Each row is a point on a tangle of strands that fork, close into loops and nearly touch. The rows are in no order.
Points whose rows are less than 117 apart are linked; no others are. Some points are linked to none.
z922: -8; -14; -30; 75; 24; -42; -9; 35; -41; -1; -60; -48; 40; 61; 18; 47; -14; -10; 30; 13; -25
z536: 3; -27; -5; 8; 57; 20; -37; -1; -5; 52; -22; 22; -30; 1; -1; -21; 68; -59; 22; 69; 17
z626: 6; -7; 16; -43; -1; -4; 11; 23; 10; 20; 52; -6; 11; -35; -40; -26; -10; 113; 16; -72; 38
z555: 27; 4; -4; -34; -19; -4; 7; 17; -7; -21; -24; 24; 35; 34; -6; 16; -74; -15; 5; -36; 20
z238: 16; 4; 45; -12; 4; 25; -39; 28; 39; 12; -14; -12; -12; 11; -7; -53; 27; -52; -17; -10; 54
z885: -6; -40; -26; -18; -55; -27; -10; -56; -54; 15; -1; 46; 31; 36; -9; 42; -64; 53; 18; 4; -52
z921: 7; -14; -31; -47; -23; -1; 3; -71; -41; 41; 23; 51; 11; 1; -21; 14; -46; 54; -5; -1; -16
z897: 15; 54; -51; 33; -2; 38; 34; -51; 0; -22; 1; 26; 6; -38; 39; -4; 2; -48; 22; 46; 27
z569: -12; -9; -17; -56; -45; 21; 45; 54; -4; -38; 6; 19; 12; -49; 0; 56; -76; 75; 1; -40; -10
z849: -5; -2; -13; 26; -83; -6; 9; -58; -3; -2; 36; -26; 0; -23; 37; -13; -6; 54; -8; -49; 22
z736: 32; 31; -58; -3; 56; -35; 45; -52; -32; 55; -1; -16; 1; -36; 19; -37; 45; 8; -32; 37; 33
z300: -21; -7; 61; 42; -70; -9; -66; -12; 35; -19; -9; -10; -11; 7; 43; -48; 23; -29; 3; -5; 19
z672: -13; -4; 59; 4; -30; 44; -29; -45; 13; 6; 60; 51; -13; -41; 1; -68; 12; 38; -5; -46; 9
z683: 43; 13; -72; 16; 63; -55; 25; -32; -70; 42; -36; -30; 5; -26; 34; -8; 39; 31; 14; 71; 9
z233: -11; -41; 3; 73; 79; -20; -16; -54; -35; 22; 4; 47; 10; 22; 19; 2; -24; -10; 40; -1; -41
z503: 1; -15; 59; -15; -23; 10; -16; -10; 18; 12; 53; 28; 14; -15; -19; -70; 11; 85; 5; -91; 23
z661: -56; -12; 33; -11; 9; 29; 26; 22; 4; -64; 22; 61; -4; 11; -28; 17; -43; -19; 15; -44; -70
z220: -27; -26; -4; -31; -52; -1; -33; -46; -25; -21; -3; 65; 20; 38; -26; 33; -27; 33; 38; 21; -70
z506: -42; -50; 39; 10; 39; 0; -86; -52; -26; -6; 27; 62; 12; 0; -2; -17; -7; -33; 23; 25; -46
z829: 13; -18; -10; -54; 16; 5; 30; 42; -22; 13; 8; 51; 14; 8; -38; 32; -58; -12; -3; -52; 14
z579: 23; 6; -32; -43; -36; -19; 27; 45; 20; -2; 39; -55; 4; -53; 6; 31; -19; 60; -33; -33; 47
z585: -15; -4; -19; 0; -73; -7; 50; 58; 29; -19; -5; -74; -29; -48; 39; 65; -24; 5; -37; -34; 8
z178: 9; 21; 4; 9; -28; 4; 0; -20; 15; -28; -25; -32; 20; 62; -42; -3; 23; 72; 37; 28; -61
z349: 4; -7; -9; 83; 44; -22; 17; -40; -53; 4; -20; -15; 22; 25; 9; -3; -31; 25; 26; 9; -39
z425: -18; -10; 79; 57; 14; -24; -6; -12; 12; -9; 0; -22; 16; 58; -7; -70; 20; 15; 1; -65; -18
z981: 11; -11; -26; 72; 55; -34; 12; 40; -67; 19; -50; -82; 45; 36; 21; 32; -12; 9; -15; 42; -43
z309: -32; 8; -2; -46; 67; 39; 10; 7; -11; -26; 29; 64; 14; 52; -64; 12; -22; -27; 11; 19; -61
z608: 19; 39; 42; -12; 5; 62; -8; 33; 46; -53; 23; 24; -14; -26; -16; -22; -12; -22; 6; -13; 27
z718: -24; 0; 23; 33; -59; 20; 26; -44; 10; -9; 52; 13; -19; -47; 26; -34; 2; 43; -7; -60; 13
z858: -16; -14; 28; 1; 27; 13; 47; 52; -14; -20; 12; 21; -11; 13; -38; 15; -49; -24; -11; -48; -24
z126: -2; 34; 19; -12; 26; 69; -34; 30; 14; -49; -3; 48; -29; -11; -25; -11; -25; -77; 8; 30; -1
z45: 1; -29; -40; -60; -33; 19; -19; -1; 10; 45; -3; 41; -31; 3; -4; 38; 2; -56; 2; 58; 23
z598: 23; -14; -12; -74; 50; 33; 5; 1; -18; 46; 26; 100; -23; -12; -47; 6; -13; -41; -13; 9; 9
z446: 7; -7; -20; -89; -11; 33; 4; 15; 20; 38; 21; 60; -26; -18; -26; 33; -12; -52; -15; 9; 31
z730: 27; 0; -4; -11; 58; 8; 27; 3; 0; 58; -13; 0; -23; 2; -19; -18; 47; -36; -22; 32; 29
z58: -25; -41; -17; -30; -39; 14; -63; -14; 31; 36; 10; 36; -29; -17; 26; 6; 19; -65; -3; 43; 38
z401: -5; 36; -67; 29; -9; -39; 30; 19; 6; 3; -36; -72; -25; -33; 33; 16; 65; -34; -6; 53; 24
z761: -13; -11; 24; 39; 76; 48; -101; -12; -15; 9; -17; 20; -30; -13; 3; -26; 52; -41; 26; 73; 15
z819: 36; 20; -42; -44; 45; -29; 50; 35; -9; 56; -9; -30; -23; -27; -20; -1; 37; -13; -52; 5; 42
z724: 16; 26; 35; -37; 20; 65; -3; 14; 26; -37; 43; 40; -4; -2; -46; -18; 1; 19; 12; -21; -5
z656: -32; -36; 15; 0; -58; -11; -63; 19; 42; 39; -31; -7; -28; 19; 26; 19; 50; -65; 1; 33; 43
z667: -63; -18; 26; -12; 63; 21; 1; -1; -23; -41; 38; 66; 7; 34; -32; 9; -18; -40; 8; -5; -79
z958: 14; 19; 10; -35; -31; 10; -4; 29; 60; -2; -21; -29; -12; 10; 7; -27; 43; -22; -5; 7; 46
z359: -28; -73; 74; 23; 87; 2; -102; -43; -3; 21; 25; 45; -21; -8; -6; -48; 12; -42; -12; 17; -21
z223: -6; 15; 31; 28; 13; 19; 21; 39; 22; -44; -12; -13; -4; 31; -18; 8; -1; -17; 15; -20; -31
z845: 16; 39; 19; -3; -62; 13; 26; -25; 51; -53; 11; -42; -5; -9; 12; 15; -10; 69; 28; -21; 8
z414: 3; -15; 14; 73; 86; 31; -102; -48; -34; -5; -18; 30; 5; 5; 36; -24; 56; -9; 60; 41; -19
z234: 14; 22; -80; 12; 5; -57; 32; 29; -22; 13; -57; -42; -4; -5; 45; 24; 21; -38; -6; 56; 59
z848: -49; -20; 97; 14; 9; -10; -40; 4; 27; -48; 22; -9; 28; 59; -30; -60; 28; -6; -14; -58; -45
z658: 47; 23; -43; -21; -14; -2; 23; -81; -45; 17; 15; 43; 40; -5; -7; -14; -39; 24; 11; 20; 7
z377: 0; 32; -31; 26; -43; -32; 38; 39; 23; -16; -26; -85; -21; -34; 29; 46; 17; 3; -19; 18; -7
z445: -20; -47; 5; -11; -51; -33; -2; 13; 41; 62; -9; -30; -49; -6; 25; 26; 30; -49; -35; -3; 44
z81: 1; -17; 18; 3; -13; -11; -39; -14; 0; 10; -28; 21; 10; 40; 2; 2; 0; -31; 17; 22; -13
z919: 19; 12; -28; -26; 4; 14; 41; 81; -20; -40; 41; -12; 37; -32; -24; 32; -90; 76; 4; -46; -19
z249: 46; 45; -75; -40; 15; -51; 30; 7; -3; 32; -18; -41; 13; -38; 9; 9; 14; -14; -58; 2; 70
z832: 47; 42; -33; 4; 26; -8; 23; -34; -19; 31; -15; -1; 21; -2; 27; -73; 13; -14; 0; 16; 61
z888: -12; -1; 23; 40; 33; -15; -7; 54; 2; -14; -65; -30; -3; 56; 7; -16; 52; -63; 28; 23; 8
z632: -6; -3; -52; -15; -53; -21; 28; 57; 25; -13; 46; -72; 3; -67; 42; 42; -20; 24; -64; -27; 23
z333: -32; -42; -10; -22; -28; -8; 29; 14; 40; 59; 15; -15; -53; -33; 2; 41; 54; -39; -39; 23; 17
z405: 25; -10; -52; 56; 67; -49; 11; 12; -77; 30; -57; -61; 25; 16; 26; 13; 32; 27; 5; 56; -11
z799: -12; -9; 73; 62; -27; -24; -27; -19; 11; 5; -18; -19; 5; 15; 28; -64; 16; -12; -2; -39; 17
z694: -7; -22; 17; 15; -54; -15; 32; 52; 18; -7; -21; -30; -24; 0; 24; 40; -45; -25; -11; -47; 16
z688: -15; 15; 1; -2; -40; -8; -41; -35; -11; -42; -22; 12; 25; 72; -29; 11; 0; 39; 50; 24; -80
z702: -2; 2; 67; -11; 26; 7; -33; 65; 38; -35; -17; 1; 0; 47; -16; -44; 11; -65; -19; -26; 20
z434: -6; 32; -20; 6; -90; 5; 30; -28; 48; -33; 7; -60; 10; -36; 40; 10; 1; 30; -4; -20; 24
z447: 28; 6; 25; -41; -1; 15; -6; -22; 3; -6; 30; 45; 17; 15; -36; -30; -19; 24; 3; -35; -14
z691: -16; -13; -9; 9; 7; -29; 28; 11; 29; 61; -3; -67; -66; -26; -6; 27; 95; -13; -35; 36; -12
z879: 0; -10; -14; -64; 80; 27; 4; -6; -21; 28; 24; 79; 10; 40; -59; -2; -18; -33; -13; 15; -27
z345: -44; -7; 87; 11; 20; 8; -63; 42; 33; -53; -3; -18; 5; 49; -33; -43; 31; -46; -19; -15; -27
z83: 30; 32; -21; 44; 6; -14; 36; -35; -34; -1; -18; -36; 23; 3; 10; -5; -15; 27; 3; 22; -17
z824: 16; 25; 7; -18; -37; -8; 36; 33; 58; -14; -30; -70; -22; 6; -1; 24; 36; 5; 2; 18; 11
z395: 35; 71; -84; -27; -8; -35; 37; -9; -9; -2; -6; -48; 9; -42; 21; 18; -6; 14; -46; 16; 27
z455: 14; 40; 27; 17; -48; -2; 33; -13; 30; -45; -23; -57; 11; 18; -13; 13; -1; 77; 16; 3; -42
z933: -1; -19; 11; 78; 113; 18; -53; -52; -36; 22; -19; 28; 5; 9; 46; 1; 22; -5; 59; 14; -38
z372: 27; 45; -38; -8; -18; 37; 41; -46; -1; 0; 37; 35; 11; -41; 5; 0; -24; -5; 4; -6; 22
z354: -12; 0; 67; 37; 9; 45; -59; -65; -12; -21; 45; 57; -15; -32; -1; -62; 3; 2; -8; 8; -25
z905: 26; -1; -4; -23; 25; 3; 28; 45; -30; 19; 49; -15; 17; -20; -34; -4; -49; 78; -8; -62; 10
z370: 47; 76; -61; 10; 0; -13; 52; -12; -32; -28; -16; -48; 26; -33; 17; 17; -36; 42; -17; 31; -2
z143: 4; -13; 34; 12; 21; 21; -29; -59; -17; -12; 33; 70; 15; 4; -12; -39; -24; -13; 2; 1; -29
z276: -29; 0; -56; 44; -10; -38; 13; 7; 2; 35; -5; -66; -51; -41; 26; 59; 87; -14; -16; 65; -17
z968: -21; -15; 0; 56; 1; -33; 8; 56; -5; 4; -69; -51; -5; 39; 8; 34; 11; -37; 16; 14; -4
z3: -9; -30; 13; -8; -38; -31; -1; 49; 11; -27; -41; -1; 10; 47; 3; 39; -76; -34; -1; -48; 10
z498: -9; -21; -3; -67; -61; 1; -2; -13; 11; 5; 29; 8; 22; -16; -6; 8; -17; 102; 8; -53; 29
z104: -20; -13; -7; -56; -74; 19; 25; 12; 24; -48; 5; 44; 14; -22; 16; 29; -52; 70; 15; -48; -2

A tip is a point with one link. Name the tips that can be reached along the links from each point below, in the order of the rows.
z824: z300, z579, z223, z234
z845: z897, z126, z359
z683: z832, z888

A piece is two or more points that can be reached from each other along the links. Count, over all rows, the pieces, the separate loops (a circle has one, a figure eight two, a Y none), the forks (points with three links) and the tips (points with one).
pieces: 4
loops: 3
forks: 7
tips: 9

A fork is a point with three links, a tip a point with one. Leave the first point through the second and follow the links. Name the first fork or tip that comes.
z425; z848: z377
z832; z736: z888
z220; z688: z672
z958; z238: z300
